Points on a hilly landscape, in no order, each with its height.
A ball rolls from a point to whichever of its 2 nearest points has the largest drop for the distance, and stops where none of them is lower. Distance is the straight distance between rows; heights are no part of it.
semab h=6.19: [ 44   0  34  12 -32 -31  -9  -4 -23   0   3  12  -8   9  -1  -1  35 -12
 -13 -21  22  22]
linav h=3.67: [-29 -10   8  -2 -22  13  39  15  25 -16  32  11   9  15  13 -12  22  -5
 -34  -8  15  50]
peg h=5.47: [ 13  -7 -23  -5  -8   4   1 -16   1   4  -6   4   3   2  -1   7 -23  11
  26   0 -31 -25]
Pamo h=2.23: [-28  -6  -9   0  34  19  18   3  -1 -24 -15   5 -11  20   9  -2  18 -32
  -7  21 -10   0]
kato h=2.24: [  9 -18  -7  31  28  18  14   1   4  17 -15  27  -2  -6  -8   0  -7 -14
 -10  21 -20 -22]
damu h=7.70: [-20  33  -9 -14   3  -2 -33  -9  -3  15 -17  -4   1 -41   9  -1 -53  11
  24  -7   9 -19]
muve h=6.25: [ 12  15   9   5  10  10   2  14 -13   6 -24 -25 -12   2  -3  17  21 -13
  -6   4  -8  -3]
Tar h=5.17: [-46  -3   7 -17   9  11  28  -7  -3 -33  18  19  -8 -15   0   6  23   6
  17  15  -8   0]
karit h=6.56: [ 41 -15  24  20 -17 -20 -12  15 -33 -20  15   7 -16   8  19  -2  43  -8
 -30  -6  54  29]
Mava h=5.55: [ -9 -15 -10  -2  12   4  19  28  30   0  11  20  -4  23   5 -10  52 -34
 -15  11  -3   5]
zivek h=3.26: [-25  -4  -3  -1 -22 -29  45  -4  -1 -22  32  -5  -4 -12  20 -15  35  -1
 -29 -17  21  48]
vob h=7.20: [-16   7   1  -7  25   2 -20 -31   6  11 -30   1  -8 -23   3   3  -5   9
   6  21 -19 -34]
Gabok h=6.20: [ 12   8  27  -9  13 -15  18   8 -57   1   5  -4  -7 -21 -22  26  39  13
  11   6   5  -6]
mabu h=5.20: [  2 -20  13   7  -1  14  10  24  35  16   4  19   4   9  12  12  33  -5
  -7 -11 -19  -9]
guf h=7.00: [  1  10  10  -9 -18   0  -9 -16  -8  21 -12  -7   7   0   3  -9   7  21
  18 -28  -8  24]
reso h=8.33: [ -4  -1  -4 -16  13   8 -14 -16  31  11 -13   3  35   1  12 -15 -38   1
  -6 -26   8  11]
zakat h=5.94: [ 32 -21 -10  14  33   1 -18  18   7  17 -24 -21 -19  14   6 -10  -6   6
 -12  -3  15 -37]
vapa h=7.19: [-15   4  -7   3 -15   0  -1 -23 -32  24   6   6  15 -20 -21  10 -12  33
  15  -3 -14  24]
Purot h=7.97: [  5  15 -12  -1 -18 -19 -44 -11  10  10 -13  16  11  -9  16   5 -29  10
  10 -13   6  -6]
tofe h=6.14: [-31  13  -2   2  14   2  -5 -14 -28   2 -14 -11 -10 -13  27  -1 -32  -4
  40  26 -38 -29]
luz h=5.18: [ -3  10 -16 -30  12  -4  11 -17  18  14   1 -12  37  -6   5   8 -64   2
  13   2 -35 -20]
Ganor h=2.73: [ -8 -13 -11  -6  17 -45  41  -4  -1 -31  34  -2 -14 -19  11 -11  43 -17
  -8  -5  26  21]
runo h=7.46: [-36  30 -16 -21   3  15 -16 -20  10  29 -14  -5  13 -21   5   4 -24  19
  11  12 -24 -11]
baze h=6.95: [ 53  -8  34  35 -29  -4 -25  30   7  34 -10 -10  -1  25  -5 -13   8 -17
 -32 -24  24 -20]
vaka h=7.49: [-16  19   8  -5   8 -16 -29 -18 -28  12 -35 -18 -37 -11 -10  11  -3  15
  37  34 -18 -63]
pebin h=4.56: [-14  17   8 -13 -13  17 -18  -9  -6 -35  -2  11  -1  14  15  17   5  11
  -2  -1  18  20]
nanuz h=1.89: [-17  -1 -15  -4   7 -33  26  -8 -58 -31  22 -14 -18  -9  -4   5  25  -6
   6   7  18  27]
vumas h=2.60: [ 12  -4  -9   5 -46 -11 -10 -26  -1  34  -6  -3  17   0  11   7 -62  45
  -4   1  -4  13]
limov h=6.78: [ -6 -10  11  30  17   2  18   3 -27 -16  -2 -16 -26  -7   1 -13  58  -9
 -18  15  41 -10]
sopa h=4.86: [ -6  -4  17  -5 -17  14  28  -5   8  -9   2   5  15   2   2  20  22   1
  -3   2 -27   1]
Tef h=5.82: [ -8   2  21 -16  13  -1   7   2 -33   5  -2 -19 -10  -5  -9  31  11  13
  17  22 -19   5]
sulo h=2.56: [-28  19  -5 -14  -2  -7  -2 -11 -34 -25   0 -14 -13  -7  -7  -6  17 -15
  28   0   4  35]
tes h=2.01: [ 22  -8   8  33  -5  -3 -25  25  48  29 -29   8  14   4  -9 -18  -7 -28
 -22 -11  34  -8]
Zula h=4.24: [ 20   6   2   7  20   5  -2   2  12  17 -29  -6  15 -26   7  15 -45   4
  -8  -5   7 -30]
gemi h=7.48: [ 13 -18  -5 -10  -8   4  18   0  -6   2  15  22 -11  -3 -31   6  13  23
   7   1   0  33]
Lin h=3.74: [ 14 -22   2  -1 -21 -49  31  29  16 -12  50  17 -13  15  13 -29  19 -16
 -28 -19  20  49]
rufi h=6.51: [  6   3  14 -14  -4 -20  34  12 -31  -3  14 -21 -12 -18 -11   7  47   0
   7 -22  -1  22]
Tipa h=2.96: [-50  23 -15 -39  -2  -4  -1 -26 -22 -44  20  -2   8   8 -17  -5   9  -2
  37   9  -1  26]
vanu h=3.11: [ 29 -27  14  19 -20 -48  23  38   3 -11  29   6 -18  28   4 -10  41 -28
 -48  -4  44  35]
fub h=7.34: [  3   4   5  13 -19  -1  -3   3 -31   4  20  26  -2 -19 -23   4  10  18
  34   2  -3  18]
bimod h=5.24: [  1   3 -15   8  -8  20  16  -3  16  15  -4   3   7   2  -2  11 -42  11
  -6   3 -22   4]
Deve h=5.76: [-34   1   6 -16   2  -7  -8 -15 -37   1  -6   8  15 -21   2  12 -11  17
  49  20 -26 -28]
Zapu h=4.20: [-39  11  -6 -17 -33  15  -9 -20   8 -25   2   0  22  21  10  13  -3   9
  15   7 -14   8]
fisu h=5.52: [ 16   0   0  21 -37  15   4 -13  21  -6   4   7  19  11 -10   0 -16   1
 -15 -20 -12  16]
puveb h=5.31: [-30   5 -10 -15 -23  -9  38  -4   1 -54  25   5 -10  -4 -14   7  24  -5
   2   2  14  14]
mefov h=8.16: [-12  33 -10   5 -22   3 -21 -35  23   2  -1   1  29   1  25 -13 -32  16
   3 -20  -9   7]
nuf h=5.75: [ 25 -27  17  20  23  13 -12  23   9  -8 -13   0  -6   0 -26  -6  30 -19
 -15 -13  31 -23]
vezo h=4.45: [-12  -4   1  -1  -5   5   0   3  -1 -13  -4   8  -5  11  25  12  28 -13
 -28  -7   7  31]
lib h=6.28: [  1 -15   8  19  14  36  -8  40  24   1 -13  10  10   7  -6   4  -3 -27
 -10  -7  19 -15]
Kimu h=4.77: [ 15 -12   9  -5 -15  14   5  27  12 -20  29   3 -22  37  -2   1   9  -5
  -2 -21  11  38]
vitif h=2.76: [ 53 -13  -8  30 -23  -7 -24  -8  -1  20  -4   9  -1  -6   5   4 -28  20
  -7   2   3 -31]
kag h=3.48: [ 13   8  -1  -4  21   6  -8   5  28 -13 -15  24  14 -20  -3   9 -23 -21
   1  -3 -17 -21]
vonal h=4.92: [ 37 -10  -5  44  24   3 -13  10  10   9 -20 -16   3  -2 -26  -8  -8 -22
 -17   0  37 -36]
ruf h=6.97: [ 14  -8   9  14   1  -5  14   4 -26 -17  28  18 -16  -3  10  12  38 -10
 -28  17  32   5]
dugu h=3.30: [-47  29 -12 -32   4  17 -10 -30   6 -14  31   1  14  16 -20 -15 -10  19
  30  33 -15  10]
kide h=4.04: [-10  -6   2 -15  -3   4  19   7  26  14   0  -6  10   5   8  -7  31  14
 -29 -13  -2  42]
Mamat h=6.75: [ 22 -13   6  28  24  46  -8  38  -6   6   2   2 -23   0   2   5 -12  -8
  -3  -8   7 -18]
muz h=2.93: [-14   5   1  -5  34  26  19   3  20   5  -7  23  18 -12   7   3  -3 -15
   0  15 -40 -19]
sesor h=6.69: [  2  13 -13  -6  32  11 -12  -5  -6   4 -25 -21  -8   8  -4   2 -27 -22
   4  -4 -17  -4]
zenus h=3.59: [-36  23  -9 -25   3  34   3 -28  29 -19  19 -14  13  -9 -30  -7 -21  -1
  25  11 -30  -8]
vab h=6.32: [ 29 -16  27  12 -34  -2 -14  13  17  10 -20 -11 -11   3   2   6   8   4
 -32  -7  21 -13]
Las h=6.82: [ 14  -9  10  19  13   2 -19 -20 -12 -15 -30   0   0 -20  -6   6   4  -1
   7  11   5 -31]
regod h=6.81: [-26  13   4  -4   7 -17  -8  -7 -25  26 -26 -29 -28 -31  15  -1 -42  13
  39  30 -23 -69]
legi h=6.33: [ 25  -8  18  10  15   3 -19  -7 -11  -9 -22   2  -6 -18 -31  11  45   9
 -22  13  33 -21]
nodos h=3.58: [ 38 -20  26  43  23   4 -27  25  20  31 -28  -1  30  -4  -5  -1   8 -22
 -29  -4  43 -28]
mos h=5.46: [-40   1  14 -25  16   9   5 -15 -17   3   3  -2  -1  -4   8   0  11  20
  24  11 -41  -8]
tozel h=6.31: [  9 -14  -7   7  17 -42  12  15 -18 -13   8 -12 -33  -8   6 -16  77  -4
 -28  13  35  -4]
dov h=4.30: [-23  32 -35 -13 -14   0 -16 -15  -7  19  23  -2  33   0  15   1 -64  11
  41  11 -22  -4]
sovug h=1.66: [ 23  -9   8  23 -35   5 -19  -6 -29  22  -2  17   6   0  16  18 -32  32
   0  -1 -11  -7]
ven h=6.71: [ 21  -3 -15   4  40  -6 -25  -1  -2   5 -24 -14 -26   5   2 -14 -25  -7
  20   8 -14 -50]
goza h=4.90: [  2  18 -13 -33   3   0   2 -20  12  34  11  -9  21   9 -18  -1 -60  27
  17  -1 -32  15]
kiz h=5.88: [ -4 -13 -11  -2  10 -12  17  28  10  -3   8 -16 -26  10   6  -7  59 -11
 -32   1   3  -2]
notob h=4.63: [ -7  48 -22 -26   3  10 -18  -5  21  13  18   0  28  15  -2  -9 -43   6
  19   1 -20  25]
Nitu h=6.77: [ 18  11  13 -11 -21 -12  14  -2 -31  12  -3 -35  -4  18   1  -6  29  15
   1 -19 -11  32]
rad h=7.02: [-10 -12 -11  12  32  26   6  11  16  -1 -20 -24   0  22   6 -20 -32 -14
   1 -16   0   0]
Ril h=0.95: [-17 -11  12  18  35  25  -7   7  -2   8 -14  13  -8  -7  19  -3  20 -23
 -21  21  -2 -16]
nopen h=3.91: [-28  23  -9 -18  -4  28  -4 -11  39 -25  12   9   4  12   9 -14   2  -4
   4   6 -23   3]
maf h=5.84: [ 33  -5  12  17 -21  -2 -21 -10  -9 -11  -7   4   1   5  -1  14   9  -8
 -11 -24   4   3]
vas h=3.27: [  6   0 -28 -15 -32 -22 -15 -14  -4  21   3   4  13 -16  11   9 -80  36
  27   0   6  -9]
Mizud h=3.77: [ 13 -22  13  21 -21 -26  14  46  35   0  14  16  -1  33 -18 -18  47 -39
 -35 -13  33  30]
nuba h=7.28: [-17  -3 -31 -14  35  23   3  -5  30   3  -7 -21  13  17  -7 -32  -6 -11
   7  -8 -33  16]
vara h=4.31: [ 42 -19  12   4  -7  -3   3  40  17   4  16  11  -7  27 -21 -14  20 -24
 -24 -23  10  15]
tenav h=5.00: [ 17  -6 -10 -10  14  -8   3  -5  -8   9 -12  -5  -7 -26 -11   6 -61  21
  25   0  -5 -41]
vune h=5.08: [  4  -7  -3 -21 -29 -19  21  22  -4 -44  38  16 -20   9 -12  12  25  -6
   1 -15   4  30]
sab h=3.87: [-15   6 -35 -18  -7  -8  -9 -37  13  16  11  -3  28  19  21  -5 -81  34
  12  11   1  -4]

Call two points neighbours if one is among the 2 nearest of the other. Go from one point of each pair to the other, from neighbour to neighbour, staying as low as possible. Name the highest point that can't be avoided.
Ril, bimod => peg
tes, Tar => ven
vanu, nanuz => Lin

For each start below, name every point that the ball comes to, in order.
peg => tenav Zula kag muz kato Ril
goza => notob dov sab vas vumas sovug
pebin => Zapu nopen zenus dugu Tipa sulo nanuz
